A landscape with many peaks, sampled at points; each row gives a point and its height.
A climber steps from a point to the highest of its 2 nearest points, and stops where none of them is higher. Distance is the straight distance between rows; heights are no part of it.
k640: [163 204 141 130 144 218 124  85 123 172 138  89 135 129  92 112 149 110
 100 180  91 109 117 132  96 156 177  86 163 148 107 149 130  73 106 114
  63 102 174 177 151  68 115]  h=45.8
k993: [128 111 141 121  42 159 149 134 131 118  99  90 170 106 176 114 166 119
 104 156  92 138 135 103 183 118 143  90 217 123 115  87 172 121 137  80
  94 151  98 142 142 111 141]  h=39.3
k986: [116 139  80 130 192 139 198  95  83 120 146 107  92 143  44 129 126 203
 129 177 151 118 152 148  96 161  83 131 121 147 138 235  59  87 130  88
 159 100 152  64 189 137 123]  h=30.9
k523: [113  67 133 161 151 115 127 130 176  75 110 154 123 152 103 112  91 120
 186 109 177 121 137 135 124  94  76 120  72 107 159 124 102 175 160 158
 199 126 118 115 106 184  86]  h=19.7
k297: [121  79  92 135  85 129 142  79 170 132 155 103 140 114 161 142 114 114
  82 126 111 103 129 123 141 115 124 133 144 116 153 106 133 150 118 193
 120 132  96 178 144  95 160]  h=29.9
k856: [121 134 104 103 130 152 129 164  86 102 111 124 164  91 144 160 115 144
 127 129 141 114 132 114 113 122  92 119 146 180 126 127 128 116 129 112
 103 127 129 111 133 119 154]  h=34.7
k39: [111 155 112 164 152  82 110 141 156 167 156 134 148 136 138 123  65 138
 165 133 147 103  97  84  87 128 129 160  79  86 101 157 119 154  80 227
 171 109 147 121 137 132 136]  h=14.0
k391: [139 176 111 126 118 150 132 121 133 175 153 125 122 171  93 112 118 125
 103 156 146 149 141 118  94 116 136 114 135 129 113 113 112  71 103  89
  90 112 159 182 124 121 135]  h=31.9
k437: [ 99 140  85 135 165 126 169 111  95 134 140 138  96  69  98 138 166 137
 100 149 131  87  98 125 107 118 111 122 135 155 164 210  72  82  88 104
 124  86 179 123 157  80  99]  h=30.6
k326: [156 188 123 135 173 169 143 114  86 162 137 115 138 121  90 137 117 154
  85 176 100 124  84 114 106 146 169 122 141 137  99 176 124 102 114 146
  57  97 134 149 123  96 126]  h=40.2
k791: [143 194 123  89 123 189 133 133  83 136  76  62 173  93 139 144 161 116
  98 130 104 108 122 135 116 164 184 119 140 207 115 158 167  88 141 122
  76 107 153 143 105  81 130]  h=43.9
k479: [114 117 117 132  83 134 144 123 150 131 105  71 142 115 156 120 130 103
  73 129 113 129 101 110 162 132 147 114 156 131 149 115 155 131 112 164
  73 118 123 149 123  54 126]  h=26.8
k159: [146  99 125 112 108 148 143 120 145 112 167 137 143 140 170 110  56 110
 144 110 105 128 150 143 111 139 113 144 110  94 129  55 153 125 119 119
 104 131 120 118  94 167 175]  h=26.0
k442: [125  75 115 126  98 122 166  59 111 118 159 130 111 110 100 149  96 135
 111 127 133 140 154 123 126 133 125 135 115 118 142 114 116 170 119 154
 101 143 120 141 122 119 137]  h=26.9
k263: [152  92 177  90 148  82 150 115 111  84 125 175 134 147 119  96 143 123
 153  92 122 145 139 143 152 148 149 144 128 106 140 146 141 181 144 101
 184 130  80 111 113 179 121]  h=36.7
k695: [148  67 148  81 135 134 163 132 127 109 177 173 133 139 108 131  56 113
 147 110 145 126 156 129  97 138  86 130  91 104 158 117 141 127 126  92
 164 131 106 112 113 168 159]  h=29.4
k420: [140 112 139 128 151 119 158  93 151 118 160 154 110 162  75 113  51 116
 141 137 159 172 176 120  64 136 109 154  62 116 140 153 106 127 146  97
 205 117 121  87 105 145 161]  h=26.2
k587: [149 160 108 141 185 147 135  80  89 153 163 153 109 134  87  88 128 135
 102 162 115 102 110 134 117 132 153 157 152 105  98 168 101 102  94 139
  97 111 136 181 122 123 101]  h=36.6
k608: [116 119 133 180 109 114  99 150 151 142 113 105 158  90 133 177 114 111
 113 111  92 124  90 103 111 114 121 153 137 144  60  78 182 184 134 172
 171 171 110 117 123 107 150]  h=6.1
k751: [155 100 107 138 109 129  84 189 139 141  72 156 106 123 188 126 129 100
 117  84 143 128 174 174 177  70 104 140 118 146 162  71 166 136 138 131
 199 120 118 128 148  91 138]  h=43.1
k209: [140  88 128 115 133 124 156 111 110  94 146 161 136 101 127 117 102  91
 105  81 120 132 159 142 132 140 132 159 149 105 145 135 146 141 132 102
 179 142  89 125 115 155 163]  h=33.1
k478: [161 150  86  99 146 121 120 135 124 161 146 184 132  99 137 115 147 159
 109 142 152 107 163 132 145 134 145 110 132 118 171 171  56  73 123 110
 128 125 114 120 154 172 142]  h=1.7
k520: [108 159 156 113 130 138 101 154 131 149 102  89 150 120 147 144 166 145
 143 111 102 122  76 108 128 175 160 143 131 154  64 125 185 104 132 130
  76 137 118 144 139 110 137]  h=32.0
k276: [111 107 191 119  92  94 127 156 154  98 142 169 121 113 127 168 138 130
 169 100 138 165 145  93 126 140 148 116 107 104 154  95 117 166 151  96
 144 217 118 133  73 200 161]  h=17.3
k997: [ 84 154 126 134 143 105 135 124 144 169 167  94 138 100 127 146 124 111
 114 173 118  83 100  96  74 129 125 167 116 111 107 153 109 106 104 181
  86 118 174 140 124 151 145]  h=19.8
k676: [105  83 166 150  61 120 143 144 124 105 112  91 164  91 140 162 136 122
 111 103  83 136 116  92 163 136 138 125 167 117  88  98 186 173 125 126
 146 205  89 114 100  99 161]  h=7.6
k626: [105 119 108 103 133 121  99 151 163  91  90  94 175 134 134 122 155 148
 160 128 132  89 104 144 156 116  95 119 109 139 129 133 124 150 108 167
  76 113 136 107 143 117 111]  h=20.1
k668: [109 142 153 133 151  92 121 138  90 118  79  71 130  80 105  94 196 125
 130 123 101 101 105 107 143 129 146 112 128 172 139 200 137 147 123 149
  87 119 164 112 120  98  84]  h=31.4
k230: [140 160  82 127 103 100  90 188 131 162 132 120 140 113 183 162 127 144
 127 139 137  95 101 122 119 111 138 127 138 152 104 107 129 113 125 157
 110 128 148 122 135 126 146]  h=32.1
k940: [138 176 128 144 120 102  57 125 171 192 127 166  95 132 185 111 146 102
 166 108 149 188 116 117 133 111 195 144 102 109 142 102 138 139 154 133
 189 132 150 138 118 162 106]  h=17.8
k79: [124 134 102 170 153 100 119 137 126 168 173 151 125  96 166 126  90 132
 102 114 114 108  81 105 132 111 133 157 119  78 101 134 132 144  81 188
 153 117 119 142 134 124 133]  h=12.9
k898: [120 109 114 112 166 139 120 145 107 125 104 115 165  94 143 133  90 135
  94 129 140 100 116 127 102 130 115 147 112 162 123 121 120 147 157 155
 152  85 125 104 156  95 126]  h=37.5
k261: [120 129 144 119 151 121 208 107  98  78 145  66 124 125  45 143 100 147
 124 153 123 120 135 123  95 117  97  81 169 146 109 210 109 149 116  85
 101 158 136 110 116 137 116]  h=50.3
k672: [143 167 114 186  94 100  31 116 181 179 146 149  78 170 181 109 108  93
 175 144 173 175 149 159 106  90 162 147  66 103 172  76 154 157 138 194
 183 143 137 152 127 164 136]  h=20.0
k823: [146 151 146 145  75 190 131 112 134 144 108 141 116 177 131  89 182  75
 117 119 119 199 141 126 152 138 142  95 193 131  86  77 176  75 126  73
 115 161 116 179 130  91 102]  h=31.0
k943: [153 135 196 112 124 138 107 129 149 140 133 167  81 166 157 119 183  90
 133 119 143 181 113 110 145 122 165 146 112  85 195  69 173 139 201 105
 169 145 115 155 135 158  94]  h=48.8
k827: [136 115 121 166 126 108  83 151 196 136 150 142 123 124 156 141  65 131
 148 147 158 137 160 117  98 119 126 119  54  92 136 105  75 178 150 162
 238 161 127 128 123 186 165]  h=17.2
k151: [156 144 125 157  89 121  94 114 136 175 190 105  97 147 161 141  64  68
 115 138 135 180 141 139 113  98 146 115 121  97 103  72 145 145 164 162
 181 124 126 130 141 133 139]  h=38.8
k955: [143 212 151 111 144 136 122 162 120 150 115  76 173 131 125 141 153 124
 139 152  90 142  77 110  92 152 161 154 129 150  40 133 169  99 132 148
  34 148 158 123  90 135 117]  h=29.5
k112: [134 140 193 110 134 144 157 116  68  82  71 100 146 131  73 116 158 131
 121 103  83 132  91 116 145 162 155 140 166 163 124 159 184 164 133  91
 100 113 114 120  75 104  98]  h=16.0
k784: [156 153 192 127 100 147 110 122 172 154 143 161 100 159 134 101 199 106
 144 125 154 183 114 100 151 154 168  92 136  89 146  86 132 113 156  76
 112 168 121 178 131 137  89]  h=39.4
k682: [134 162 168  81 143 199 160 133  86  76  68  65 175 115  99 172 146 129
 106 157  96 110 141 136 121 164 167 104 170 183  96 161 132 126 153  99
  65 133 140 155  87  93 126]  h=48.7
k596: [131  93 115 143  70 128 122 125 110 104 106 165  96 135 164 112 120 116
 102 112 143 150 182 144 180  88 105 116 160 155 161  74 146 122 146 117
 162 133  93 123 140  99 154]  h=37.8
k284: [137 132 119 107 125 114 112 138 155 113 148 184 125 130 105 129 132 167
 155 136 149 119 114  99 128  99 116 115 102 116 131 132 108 139 119 129
 133 123 123 146 131 142 136]  h=34.1
k529: [119 107 189 110 127 133 117  94 141  98 121 104 163 150  58 135 132 122
 193 116  88 154 112  80  81 156 148 159  77 121  89 140 154 181 160 134
 129 136 143  86  59 162 109]  h=19.6
k155: [141 116 129 205  45 130  60 178 156 168 130 105  70 152 230 150 148  95
 136 113 129 152 105 148 172  96 166 136 115 103 162  41 212 187 161 137
 172 154  99 140 156 130 135]  h=32.6
k765: [124 129 173 158  44 116 112 138 117 113 107  82 158 124 148 123 146 131
 151  90 107 176 117 119 189 131 152 126 122 125 158  51 177 169 152 104
 103 131 112 106 131 116 103]  h=11.1
k643: [132 128  81 159 109 169  97 111 163 196 126 184  81 167 183  95 138  90
  98 142 171 138 151 174 148  80 132 112 161 129 146  74 150  63 125 150
 119  70 155 166 164  75 114]  h=32.9
k154: [150 130 188 138  55 138 128 128 124 132 100  93 128 175 163 115 162  97
 141  87 140 215 161 149 174 120 123  98 132 104 150  40 180 127 176 111
 132 137 107 145 133  88  99]  h=13.6
k385: [131 129 191 127  63 178 155 123  86 110  71  98 158 134 137 136 202 130
 102 132  82 136 132 124 179 158 185 106 224 144 105 109 174 101 144  67
  86 172  93 150 135  82 123]  h=46.5
k522: [ 97  98 101 129  87 105 113 136 131 112  98  72 161  70 201 143 133 139
  98 124  93  77 105 115 178 135 125 109 158 151 139 124 131 145 111 197
  75 134 118 116 134  93 144]  h=24.8
k656: [134  99 144  91 170 121 163 164  68  89  98 167 143 127 101 147 136 152
 130  90 133  99 144 138 129 118 101 119 140 138 125 195 105 123 135  94
 149 107  81 113 123 136 108]  h=24.9
k730: [122  89  73 157 109 128  88 128 144 193 120 131 130  76 182 177 114 113
  82 115 105  83 118 140 146  94 129 136 123 121 147 123 141 135 121 208
 150 101 120 144 165  90 170]  h=33.6
k854: [136 121 146 117 183 100 128 133 122 162 134 186 125  94 106 150 123 146
 141 113 108 135 130  85 129 120 145 128 107 109 153 204 118 133 127 110
 153 143 102 144 118 158 162]  h=31.2
k210: [123 131 100 141 124 126 118  80 161 161 183  90 116 146 150 163  45  84
 117 151 129 128 138 135  71 111 121 178 117  99 100  61 129 136 107 156
 180 130 124 121 161 136 158]  h=45.4
k278: [155 167 170 151  72 167 120 148 129 167 151 128 132 142 134 126 190 125
 124 127 121 188 125 115 189 136 172 122 176  84  90  76 159  87 147  76
  83 181 106 171 115 125 113]  h=31.8
k847: [106 158  95 119 127 116 167 107 118 121 137 120 145  99 107 130 160 140
 112 139 128 115 106 141 119 141 109 147 168 154  70 162 123 113  92 167
  64 174 138 143 115 136 145]  h=22.1
k923: [123 135 187 109 119 118  86 140 123 159 112 117 149 157 154 144 160 115
 147 100 111 140  66  95 125 177 160 148 114 112 102  87 179 127 177 140
 114 147 123 154 128 160 100]  h=35.9
k227: [143  81 175 136  65 120 143 129 124  63 140 197 105 138 152 128 133 106
 132  87 130 171 170 123 157 131 135 117 160  94 158  71 174 177 124 117
 134 181  60 126 108 158 142]  h=7.4
k379: [158 139 133 104  80 117 134 139 107 120 151 124 162 127 161  95 144 138
 117 117 118 126 158 139 167 123 152 148 157 116 134  86 135 119 144  72
 103 148 112 146 114 172 123]  h=3.9
k215: [107 171 121 129 171 108 131 138 110 119 133  88 151 105 121 101 111  96
 125 165  94  82  61 103 106 125 123 162 111 116 136 166 131 122  98 130
  96  95 161 131  96 147 104]  h=18.5
k546: [156 115 182 119 104 131 127 119 181 117 106 173 119 166 137 124 136  72
 152 120 190 183 204 162 120 133 118 122  88 114 145  78 142 158 199 116
 188 177 115 150 114 185 153]  h=19.2
k353: [168 162 144 167  70 138  76 139 210 170 165 142  94 196 177 125  94 117
 172 148 168 181 151 169 122  90 127 132  57  59 129  40 156 160 144 153
 147 121 136 146 112 197 143]  h=23.0
k793: [141 135 150  95 141 150 143 113 157 128 160 192 125 165  96 103 115 140
 177 140 150 159 143 118 145 114  95  82 114  91 167 152  94 105  91  72
  99 106 122 159 124 164 131]  h=37.7
k667: [155 105  95 127 139 113  99 169 146 168 145 155  97 136 224 124 104  87
  96 121 148 112 139 166 175  84 102 117 132  93 171 104 140 104 127 144
 203  91  79 140 175 108 137]  h=50.7
k93: [139 144  77 148 153  81  80 154 116 187 183 123  93 127 160 114 104 120
 101 144 117 104 117 141 126  98 161 147 112 110 153 139  61 100 141 154
 154  93 151 119 155 148 152]  h=14.3
k491: [127 113 147 104 169 114 175 124 121 109 154 164 127 121  73 108 122 167
 193 141 126 133 146 111 130 115 107  88 114 100 173 226  59 105 129  68
 136 115 124 144 111 188 126]  h=41.9
k348: [103  89 143 111  90  94 138 173 145  78 120 117 136 134 117 152 159 140
 140  79 133 134 106 101 144 140 111 100 111 152 143 110 143 161 127 108
 113 189 127 119  89 149 150]  h=15.5
k143: [ 82 103  87 150 214 120 123  83 113 161 139 148  86  89 111 174 113 160
  83 114 139 104 132 123 101 156  90 179  93  90 193 207  59 104 130 127
 187 125 126  83 167 158 146]  h=11.8
k966: [123 141  70 111 161 129 147 119 103 155 171 131 148 123 147 137 138 168
 117 153 140 105 152 126 102 147 116 111 149 136 140 144  48  43 119 144
 113 131 155 116 180 146 147]  h=1.0
k408: [118 136  88 121 112 102 132 116 160 124 107 125 113 151 123  64 142 122
 125  79 148 141 160 170 168 122 103 122 122 137 169 125  94 114  86 129
 150  86 138 112 148  84 108]  h=24.6
k525: [132 110 107  78 183 121 165 143 143  96 156 148 130 167 102 107  75 174
 136 182 138 104 127 129  87 149 100 155  78 124 117 159  88 106  98 100
 125 108 141  90 122 165 166]  h=26.6
k732: [132 151 118 123 169 166 208 105  87 109 109 114 113 168  32 122 133 142
 154 123 142 106 151 148 122 118 112 108 146 171 147 250  96 103 119  54
 138  94 126 140 108 117 108]  h=42.0
k457: [128 162 106 145 135  79  87 148  99 157 131 134  92 123 159  92 126 116
 137 116 132 158 120 123 147  99 151 126 111 117 153 129 107 117 122 136
 169 104 157 136 125 122  97]  h=15.9
k393: [120 109 126 123 159 153 139 111 119 135 141 136 155 118 113 177  76 134
 104 155 126 100 140  92  69 137 123 151  92 130  79 103 105 136 156 176
 143 115 139 119 141 136 124]  h=41.4
k987: [ 99 142  93 112 140 161 136  89 112 149  75  75 170 110 140 133 135 126
  99 119  92  81 141 149  99 149 162 160 130 175 101 130 146 106 115 148
 102  88 168 131 137  75  99]  h=39.9
k418: [127 113 202 129 134 112 123 106 106  98  91  83 171 125  82 133 156 137
 133 101  97 160 106  98 114 171 150 145 128 159  89 129 178 180 175 109
 158 127 123 104 104 128  90]  h=17.7
k774: [136 154 179  98 108 166 163 117 126  98  75  68 172 101 146 138 170 126
  87 178  66 130 110 133 136 148 173 122 192 152  72 125 172 114 150  98
  47 173 101 154  90 102 153]  h=56.5
k926: [156 154 150 164  56 132  80 157 184 183 153 108  92 183 194 145 109 128
 176 121 139 167 107 169 138 111 142 140  86  95 122  14 221 165 146 127
 163 155  99 135 150 166 161]  h=27.4
k941: [104  96  77 135 149 126 120  84 103 140 105 130  85 113 124 121 132 133
  70 124 124  89 122 141 141 122 126 119 149 140 131 152 112 121 102 174
 103 104 153 140 174  45 115]  h=34.3
k421: [179 142 111  91 123 132 138  92 111 134 138 153 142 130 101  85 132 157
 118 132 125 122 163 158 156 138 159 135 145 136 148 126  83 115 111  80
 114  92 127 151 129 140 115]  h=2.7
k487: [149 129 166 155  92 132  87 165 155 174 139 124  87 176 184 137 157 100
 138  95 144 169  81 111 154 102 153 130 107 102 177  47 198 135 159 120
 148 106 113 148 149 118  94]  h=39.6
k706: [129 108  74 139 109 134  89 121 126 174  88 152  91 132 188 120 125 114
 100 117 125 122 145 157 166  87 135 109 144 126 120  96 127 122 125 182
 132 115 129 155 180  59 128]  h=37.4
k204: [127 112  90 105 205 130 170  91 118 110 185 162 101 152  75 116  88 204
 145 176 142 113 154 139  97 183  98 140 105 104 143 188  59  82 100  93
 132 100 140  67 168 191 164]  h=28.6
k95: [128 139 158 117  94 125  80 133 183 115 150 121 113 175 130 137 136 108
 159 138 120 170 115 114 107 156 137 122 103 113  87  59 111 118 139 130
 106 174 148 133 106 155 139]  h=22.3
k474: [123 169 134 123 138 137 135 117 134 145 102  78 131 133 102  92 212 106
 121 135 124 117 112 103 137 154 153 117 131 161 133 178 119  96 113 121
  78 127 174 173 123  91  98]  h=29.3
k20: [112  88 167 134 142  93 132 159 107 120 144 173 130  84 102 162 139 166
 157  84 123 106 130  99 131 119 128 109 103  96 156 185 101 167 123 134
 109 182  89 101  87 212 173]  h=28.7
k372: [121 108 132 117 138 119 219 100 119  93 173 118 121 155  41 126  95 140
 172 128 154 137 154 118 101 135 102  93 133 144 147 231  91 108 115  77
 145 135 135 122  94 158 111]  h=46.0
k416: [136 167 143 131 127 180 158  84 117 106 124  92 142 116  80  95 155  95
 109 150 104 140 136 133 126 163 146  48 217 174  96 144 103  86 106  80
  83 139 160 162 149  65  96]  h=54.7
k548: [105 201 104 129 162 126 152 129  95 151 144  85 133  68 131 155 163 129
 105 184 123  83 111 110  71 141 126 162 151 171  89 182 116 103 101 207
  73 130 163 124 146 125 142]  h=21.0
k255: [129 144 112 112 142 141 124 128 140 130  99 111 167 161 147  77 107 135
 134 133 139 119 127 151 160 127  92 137 142 104 106 114 142 116  96 140
  59  94 130 145 143 124 103]  h=18.9
k557: [117 130 196 125 115 113  94 162 145  93 127  82 127 164 131 112 120 161
 162 139  98 176  86  85 127 151 168 135  87 114  86  68 138 161 162 138
  67 181 142  99  97 159 114]  h=25.1
k443: [124 118 144 125 150 101 113 140  87 148  76 110 141  75 159 106 162 126
 113 103  77 108 137 122 163  91 155 130 133 148 123 151 134 125 167 113
 120 118 141 141 132  95  62]  h=33.8
k937: [108 134  74 162 185  93  88 100 113 195 123 138  94  99 141 120 101 140
 120 163 122 110 125 119 127 110 116 171  97  97 171 196  57 111 129 137
 170 100 155 101 171 145 137]  h=13.0
k933: [130 200  68 112 154 149 123 120 133 171 152 154 113 143 126 132 112 149
 148 182 145 117 117 123  69 121 136 149 103 140  93 141 102  98 114 129
 103  87 167 133 147 131 136]  h=28.8
k979: [144 166 115 120 176 184 182 103  97 130 145 109 137 111  93 105  89 166
 105 197 119 123 121 137 110 153 106 118 162 147 113 172 100  77  72 135
  41 114 121 119 155 101 137]  h=36.9
k573: [132 157 108 118  93 146 116 142 137 156 145 110 140 149 157 148 105 122
 108 151 126 142 125 129 121 122 143 119 150 140  91  55 149  97 137 126
  99 102 136 152 126 102 154]  h=29.0
k714: [144 118 105 117  91 147 187  88 143 107 115 146 127 164 112  69 130 132
 115 148 178 127 156 195 168 139  85 110 151 142 156  95 122 114  91 141
 141  67 129 149 132  77 101]  h=26.7
k577: [120  88  88 165 167 116 115 173 104 103 137 140 148  97 107 157  80 174
 144 122 157  93 134 126 116 105  81 126 100 119 133 154  77 142 143 147
 174 131 103  68 117 155 154]  h=24.7
k173: [142 128 169 120 147 139 154  89 108  88 129  99 103 140  86 104 132 104
  92 154 107 162 136 111 134 127 118  68 190 142 123 151 129 135 127  84
 137 131 118 174 138  67 111]  h=66.8
k332: [120  67 192 155  69 119 114 140 105  89 116 134 147 112 140 143 131 125
 131  64 105 161 131 103 153 132 129 125 154 136 152  67 197 190 144 100
 159 165  79  92 119 117 131]  h=9.2
k690: [123 144 145 129 122 109 121  92 142 113 136 105 109 152  77  92 134 120
 153 128 116 158 120  87 100 130 159 155 105 137 123 163 114 146 117 107
 112 118 159 111  70 135 123]  h=21.7
k141: [ 90  93  86 135 155 154 147 117 102 124 160 149 135 109 132 168  61 168
 102 161 139  87 142 150  90 138  80 151 124 104 115 113  90 118 127 150
 113 135 131 117 163 150 146]  h=46.2
k164: [113 135 124 109 113  88 132 156 125  69  69 103 110 145 121  90 171 139
 126  88 167 151 130 148 181 126 110 100 146 157 152 141 140 121 107  87
 134 110 144  98 127  76  93]  h=23.1
k720: [125 123 145 139  76 109  68 141 158 146 168 112 120 126 189 162  98  91
 132 123  86 150 128 116 138 131 155 123 142 103  88  54 123 104 143 160
 115 193 129 156 105 169 166]  h=19.3
k600: [104  79 106 123 145  96 124 157 142  72  97 140 130 138 124 130 136 141
 165 100 173  96 115 136 166 117  69 100  98 114 138 137  94 176 122 154
 157  98 135 101 125 113  74]  h=21.3
k270: [107  85  79 144 176 117 137 170 134  93  99 110 156 125 102 144  83 184
 101 147 163  89 141 150 109 110  44 121  91 148 114 136  71 129 102 174
 151 100 124  56 174  92 136]  h=23.2
k806: [159 115 156 146  74 106 113 169 133 134 161 154 125 142 194 117 126 134
 137  97 114 156 127 151 162 121 157 126 130  76 170  57 156 153 123 106
 137 152  89 130 117 187 150]  h=5.5
k289: [130 104 107 166  76 121  89 111 133 136 141 135  98 110 195 152 102  98
 105  92 140 152 158 129 137 108 131 134 135 124 149  68 140 147 169 176
 178 147 121 133 114 129 147]  h=33.3
k558: [129 111 174 100 132 120 106 126 148 125 117 158 139 148 141 124 154 112
 140  88 119 134  93 133 146 138 144 148 110 109 146 109 174 151 158 122
 175 118 102 131 129 138 101]  h=40.9
k475: [114  59 140 136 171  95 126 182  77 102 106 177 155  79  88 171 136 161
 140  83 137  72 142 124 126  91 107 121 123 157 155 194 101 156 156 124
 143 142  81  73 107 188 137]  h=26.5
k496: [128 144 153 114  84 171 170 106 144  88 132 145 123 152 100 104 186 130
 155 116 141 161 131 130 139 160 118 103 190 132 103 108 155 102 103  54
 105 159 123 164 106 140 123]  h=25.9
k150: [ 94 122  81 134 135 126 101 103 146 134 151 143 115 143 150 139  68 114
 131 125 149  97 152 153 105 113  97 158  91 105 149 106 100 135 102 170
 153 106 136 127 150 149 148]  h=51.8
k788: [110 146  74 125 178 178 177 120  77 107 120 121 129  99  85 143 117 147
 112 154 120  94 123 161 101 136  56 148 138 174 105 202 124  93  97 126
  66 107 134 102 160 107 135]  h=34.6
k833: [119 154  86 152 137 118  61 106 183 206 141 161 125 107 153 151  97 100
 168 108 129 120 141 122 104  84 137 174  85 103 157 135 115 131 137 140
 148 101 137 139 161 177 129]  h=45.5
k166: [115 149  75 133 216 162 218 117  62 103 131 108  98 103  65 169 147 171
 116 164 137  76 104 157  90 175  75 128 133 159 133 235  75  93 102 115
 102  97 156  54 170 119 121]  h=32.8
k27: [132 116  61 147  94 142 134 119 179 135 127 161 106 154 171  86 105 120
 101 162 177 113 152 181 175 117  97 135 134 116 161  56 136 101  89 171
 124  57 147 139 153  72 121]  h=29.2
k356: [124  80 119 108 155 116 159 180  57  66  69 159 155  93  99 155 159 158
 118 112 127  77 111 151 174 125  93 105 183 178 127 202 134 152 135  95
  98  87 100  77 130  95 100]  h=23.4
k571: [134 102 162 137 114 112  85 130 187 128 148 158 127 111 137 160 111 109
 142 111 154 170 167 112  90 134 159 146  74 134 132  89 131 175 136 133
 197 198 132 126  87 188 186]  h=19.5
k500: [ 96 111  79 116 187 146 148 103 119 134 140 165  90 111  67 149 132 140
 117 138 134  72 113 160 116 127  72 133 143 144 160 185  93 114  87 100
 125  95 118 107 154 111 122]  h=32.5
k287: [107  79  86 124 173  81 124 173  86  75  91 140 120  96 103 147 133 165
 133 108 138  93 116 152 160 104  94 128 128 152 127 193  91 153  95 159
 109  96 142  54 127  93  93]  h=22.4
k863: [128 147 112 125 156 136 146  99 112 159 119 146  98 113 101  99 185 100
 110 117 132  87 130 133 120 119 158 118 132 159 159 188 107  90 122 122
 141 101 194 170 134  74  78]  h=28.5
k747: [152 121 125 152 130  91 112 156 189 139 134 125 147 150 162 127  85 107
 165 119 165 109 110 116  78 115 131 148  58 100 132  87 125 175 126 184
 207  99 154 127 122 144 119]  h=15.4
k47: [118 117 119 132 125 105 112  94 156  90 138 159  79 161  61 104 123 114
 138 138 164 181 152 134 110 119 137 153  85 147 130 144 116 159 146 119
 193 129 137 110  80 139 135]  h=23.8
k910: [137 143 163 132 123 149 131 109  78 152  99 124 145 119 129 118 200 109
 120 104  88 128 153 130 155 141 165  95 192 138 122 118 145 111 159  85
 120 136 128 177 141  87  84]  h=38.7
k180: [131 114 187  99  94 138 146 121 143  96 106 109 137 202 121 107 147  89
 178 105 168 197 182 139 130 131 108 110  99 109 133  74 141 118 177 118
 154 130 124 138 106 137 109]  h=16.6
k875: [122 152 171 133 181 149 176 107  36  87  96 124 137 103  58 160 142 135
  96 113  74  90  94 129 112 157 142 103 166 185 113 217 158 126 118 129
 106  98 134 119  88  99 111]  h=14.7
k315: [128 159 170 111 140 108 119 171 147 110 115 102 151 134 113 125 144 178
 180 171 108 155  91 100  92 130 136 135 120 125  33 118 130 144 128 131
  61 197 135 115  89 158 135]  h=27.3
k377: [117  94 145 128 128 113  89 115 190  98 118 179 102 143 114 121 154 118
 139 106 168 161 161 159 140 124 122 135  90 141 171 111 130 172 152 124
 185 171  97 113 111 171 161]  h=21.6
k203: [119  94 155 108 129  93 163 128 121  79 138 106 143 116  89 130  96 130
 132 127 111 123 152 100 123 117  80  83 174 137 124 142 122 164 132  78
 148 146 103 120 146 112 107]  h=56.0
k202: [115 118  87  89 185 102 114 147 168 119 163 131 147 135 140 121  93 168
 125 162 123  60 102 129  97 164 122 176  93 113 115 156  74 119  97 166
 122 108 144  80 156 159 159]  h=25.2
k799: [131 159 144 100 102 154 183 123 140  94 156 118 137 124  91 114 155 112
 129 144 120 138 111 132 131 158 134 120 162 141  58 133 153 118 113 110
  77 189 150 146  81 122 134]  h=23.5
k535: [119 139  86 144 160 124  82 214 104 168  88 136 156  79 207 154 146 143
 133 109 116  73  77 117 127 103 113 138 126 151  96 135 159 121 111 179
 123 110 127 117 137  90 119]  h=30.0

For each start below, name the point where the climber stops.
k356 => k173
k577 => k173
k937 => k943
k997 => k943
k418 => k558

Call two points neighbours if one is among the 2 nearest of the other. Go from one point of each pair to the other, from neighbour to neighbour, staying as high as possible. Name the lowest point that can't be avoided.
k385 / k706 => k289
k297 / k391 => k573
k774 / k150 => k898
